Each scene shows the same named points in several views. A view is turned or mirrored, and shifted as a whole, has a little noise and may leave points out.

Scene 1
View 1
vuf: [  6,   5, -31,  -3,  22,  15, -16,  21, -20,   9,   6,  -7,   8,  -5,   3,
   2,  -3,  26,   5,  35,   8,  12]
Sobub: [ -3,   9, -30,  11,  26,  15, -23,  19,  -2,  17,  -1, -11,  16,  -1,   2,
 -12, -19,  41,  -2,  31,  12,  21]
Pafor: [ -1,   5, -25,  -5,  17,  20, -51,   3,   7,  16,  16, -21,  12,  -4,   0,
  -9,  -6,  24,  -3,   4,   5, -16]
kifu: [ 11,   2, -40,  11,   6,   6, -42,  10,   7,   0,   4, -12,  24, -12,   0,
 -26, -35,  33,   2,   4,  -7,  23]
bero: [ 16,   0, -39, -14,   8, -10, -30,  15, -15,  12,  11,  -9,  -7, -17,   2,
   1, -18,  -8,  16,  15,  17,   9]
vosas: [ -6,   7, -28,  23,  26,  17, -37,  16,  21,  23,  -4, -16,  32,   0,   2,
 -32, -32,  58, -13,  14,   5,  20]
Nen: [ -7,   9, -18,  -3,  34,  40, -22,  17, -15,   6,  12, -11,  23,   7,   0,
   0,  12,  46,  -5,  35,  -1,  -9]
seka: [ 36, -12, -43, -43,  -7,  -7, -35,  10, -38, -10,  28,  -4, -14, -25,  -4,
  11,  -1, -37,  27,   1,   3, -18]
Duto: [  1,   1, -19, -12,  20,  13, -33,   7,  -4,   9,  11, -18,   9,  -1,  -5,
 -15, -23,   9,   5,  -6,   7, -14]
Potu: [ 18, -12, -22, -35,  20,   1, -25,  18, -21,  17,  18,  -9,   4,  -9,  -3,
  -7, -17, -11,  12,  -9,  19, -31]
doku: [  2,  -4, -13, -15,  38,  38,  -2,  28, -28,   3,   7,  -4,  30,  10,  -5,
  -6,   1,  38,  -1,  23,  -1, -14]
Gufup: [ 18,  -4, -35, -12,   5,   6, -33,   9, -14,  -8,  12,  -8,  13, -13,  -4,
 -14, -23,   5,  13,  -3,  -9,   3]
dil: [  8,  -3, -25, -16,  22,  14, -19,  20, -20,   8,  10,  -6,  12,  -2,  -3,
  -5, -12,  13,   7,  16,   7,  -6]
rivo: [ 27,  -8, -42, -17,  10,   0,  -8,  27, -35,  -2,   8,   4,   6, -15,   2,
   0, -11,   7,  17,  29,   5,  18]
dupom: [-19,  13,  -5,  -1,  43,  43, -18,  13,  -9,  13,   8, -18,  24,  16,  -5,
  -5,   1,  44,  -7,  24,   3, -15]
Luk: [ 22,  -6, -35, -21,   1,   9, -40,   6, -17, -12,  19,  -7,  10, -17,  -4,
 -10, -16,  -2,  15,  -7, -11,  -9]
Tar: [ -5,  12, -24,  -7,  29,  14,   2,  20, -34,  -4,   1,  -9,   1,   4,  -4,
   9, -12,  10,  15,  36,   8,  19]
viba: [  4,   1, -22, -32,  16, -13, -40,   7,  -9,  35,  20, -23, -27, -11,  -1,
   8, -14, -33,  15,  -4,  40, -31]
View 2
viba: [ -6,  -1,  -2,   1, -40,  64,  -4, -13,   8,  -4,  -7, -14,   1,  36,  -5,
  -5,  -1,   2,  18,  -8,  23,  -3]
doku: [ 11, -32, -24,  32, -30, -41,   4, -19,  19,  16,  -6,   7,  -7,  13,  35,
  12,   6,  -1,  12,  14,  13, -43]
Tar: [ -7, -26,  -7,  30, -12, -30, -10,   7,  17, -15,  10,  -6, -13,  26,  12,
  -3,   0,  16,  16,  15,  15, -29]
Potu: [ 18, -16,  -6,  -2, -33,  33,  10, -23,  19,   5,   3,  -5,  -1,  17,  21,
   9,  -4,  10,  19,  -5,  22, -18]
Duto: [ 16,   8,  -3,  21, -32,   2,   9,  -9,  22,  13,  -9,  -1,  -6,  16,  16,
   6,   7,   5,   6, -13,  30, -25]
seka: [  8, -22,  -3, -30,  24,  41,  -2, -12,  24,  -3,  32,   0,  21,  24,   8,
  15, -10,  19,  11,  -7,  25,   0]
Sobub: [ -1,   3,   1,  40, -43, -37,   4,  20,  18,   0, -14,  -1, -29,  20,  30,
 -14,   6,  -1,   9,  -2,  17, -27]
rivo: [  3, -29,   3,  -5,  -2, -15,   4,  15,  23, -12,  23,   0, -13,  17,  34,
  -1,  -8,  16,  19,   5,  13, -13]
dupom: [  1, -10, -24,  50, -42, -42,   0, -15,  15,  23, -24,   5,  -8,  18,  24,
   3,  14, -12,   3,   6,  19, -43]
vosas: [ 14,  27,   9,  40, -51, -47,  20,  25,  26,  16, -25,   6, -34,  11,  45,
 -12,  11,  -7,  -2, -18,  24, -29]
Pafor: [  3,  14,  -9,  22, -29,  -4,   8,   1,  19,  26, -18,   7,  -2,  21,  25,
  -1,  10, -13,  -3, -17,  24, -18]
Nen: [ -6, -18, -24,  37, -25, -44,   0,  -5,  17,  23, -16,  13,  -3,  18,  32,
   2,   9, -18,   2,  10,  13, -35]
bero: [ -2,  -6,   9,   0, -15,  14,   3,  15,  20, -11,  10,  -5, -11,  25,  21,
  -8,  -5,  11,  15,  -8,  20,  -6]
View 3
viba: [  1,  21, -19, -19,  59,   6,  13,   5,  15,  -8, -27,  -6, -29,  25,  -3,
 -24, -32, -20, -19,  -7,   0,  12]
Duto: [  4,  14, -19,  -8,  34,  -8,  31,  -5,   8, -33, -28,   3,  12,   5,  -9,
   8,   9, -12, -19,  -3,   0, -10]
Sobub: [-16,  26, -39,  -2,  22,   2,  20, -17,  31, -21, -21,  15,  23,   6, -19,
  20,  31,  19,  -8,  -9,  -9, -27]
Potu: [  5,  17, -28,  -6,  53,  -4,  26,  -6,  12, -30, -28,  -2, -11,  -6, -15,
 -17,  -8, -35, -23,   7,   1,   0]
vuf: [-13,  23, -39,  -2,  43,  -6,   7, -30,  19, -15,  -7,  16,  14,  -7, -20,
   5,  28,   2,  -4,  -5,   2, -24]
Gufup: [  8,  20, -12,  -5,  43, -21,  16, -23, -12, -42, -21,   3,  19,  -8,  -6,
  -6,  20,  -8, -21,   1,  12, -12]
doku: [-10,   5, -48,   7,  44,  -8,  35, -24,  20, -30,  -1,  11,  25, -21, -28,
  25,  34, -30,   1,   0,   0, -29]
rivo: [-11,  35, -37,   3,  53, -11,  -7, -41,   9, -26, -15,   5,   7, -23, -23,
 -27,  20,  -2, -15,   6,   8, -22]
dil: [ -6,  20, -34,  -1,  44,  -8,  18, -22,  15, -27, -16,   7,  10,  -9, -18,
   0,  18, -15, -12,   1,   2, -17]
Nen: [ -8,   5, -37,  -1,  40, -10,  28, -25,  17, -18,   7,  26,  23,  -3, -22,
  37,  40, -17,   9,  -9,   0, -25]
kifu: [  7,  33, -12,  -8,  16, -18,  14, -22,   5, -42, -40,  19,  28,  -1,  -7,
   7,  41,  23, -30,   2,   0, -19]
bero: [ -5,  35, -26,  -9,  47,  -4,  -2, -23,  10, -21, -26,   4,  -3,   1, -11,
 -26,   3,   5, -20,   0,   5,  -7]
Luk: [ 15,  21,  -9,  -7,  48, -23,  13, -23, -13, -41, -25,   5,   7, -10,  -6,
 -13,  15, -16, -24,   6,  15,  -5]
seka: [ 10,  27, -11,  -9,  76, -19,  -8, -29, -19, -27, -14,  -6, -17, -11,  -6,
 -49, -12, -29, -21,   7,  25,   7]
vosas: [  0,  27, -26,  -8,   2,  -5,  30,  -9,  33, -31, -39,  32,  32,  10, -14,
  35,  53,  24, -21,  -3, -17, -26]
Pafor: [  9,  15, -13, -16,  33, -12,  26,  -9,  10, -23, -21,  23,   6,  16,  -6,
  21,  26,  -9, -13,  -6,  -1,  -7]
View 4
dil: [ -1,  19,   5,   7,   2,  -8,   1,  10,   4, -23,  15,  -3,  -2,  19, -12,
   2, -24,   9,  -7, -20, -13, -15]
dupom: [-17,  32,  -6,  22,   7,  -6, -13,   2, -38,  -9,  -3, -17,   0,  16,   8,
 -19, -24,  10, -17, -36,   0, -33]
doku: [-12,  42,   0,  18, -11, -13,  -6,   9, -20, -20,  15,   2,   5,  12,   7,
 -13, -35,  14, -13, -38, -13, -28]
Nen: [-13,  29,  11,  19,  -6, -10,   2,  -1, -37,  -4,   3, -11,   8,  16,  -1,
 -18, -25,  13, -11, -34,  -8, -29]
Potu: [-11,  14,  -9, -12,  16,  -5,   3,  19,  24, -39,  18,   8, -12,  16,  -9,
  -2, -26,   3,   0,   7,  -8,   5]
Sobub: [ 12,  12,   2,  21,   9, -10, -17,   4, -21, -13,  -1, -29,  -3,  33, -18,
   5,  -8,  16,  -8, -39, -16, -31]
Luk: [ -2,  18,  22,  11,   8,   4,  20,   3,  35, -19,   8,   5,  -1,  14, -23,
   9, -36,  -6,   5,  -2,   0,  -3]
viba: [-12, -17, -13, -34,  37,   1,   7,  15,  20, -33,  14, -10, -13,  21, -16,
  -1,  -1,   5, -17,  23,  -4,  20]
vuf: [  7,  12,  13,  11,  -6, -12,   1,   3, -11, -13,  15, -14,   6,  23, -16,
   2, -15,  19, -12, -32, -24, -18]
Duto: [ -7,  20,  -2,  12,  23,   3,  -5,   7,   8, -23,  -2, -11, -13,  21, -13,
   2, -25,  -3,  -2, -11,   5, -14]
kifu: [ 20,  16,  21,  37,  10,  -1,  -2,  -2,  13, -12, -12, -23, -11,  32, -39,
  18, -25,  -2,  18, -26,  -5, -29]
seka: [ -5,  -1,  25, -22,   4,   2,  38,  10,  53, -29,  34,  17,   6,   8, -22,
  12, -29,   2, -11,  16, -12,  23]
Gufup: [  1,  22,  22,  19,   9,   4,  12,   1,  28, -17,   5,  -3,  -2,  17, -21,
  13, -36,  -4,  -1, -12,   3, -11]
bero: [ 11,  -8,  11,  -5,  10,  -6,   8,   9,  23, -24,  18, -11,  -1,  27, -28,
  17, -10,  10,  -9,  -8, -19,  -1]
rivo: [ 17,   9,  20,   7, -16, -14,  11,   9,  23, -26,  31,   0,  10,  21, -26,
  18, -22,  15,  -8, -25, -32,  -9]
Tar: [  8,  19,  12,  13,  -4,  -9,  -5,   2,   6, -20,  27, -10,  12,  19,  -6,
  14, -23,  14, -33, -44, -18, -18]

In a view up to two points have been moved. Name them for each view, in the order of its rows, or write -.
view 1 -> Sobub, Gufup
view 2 -> seka
view 3 -> -
view 4 -> Tar
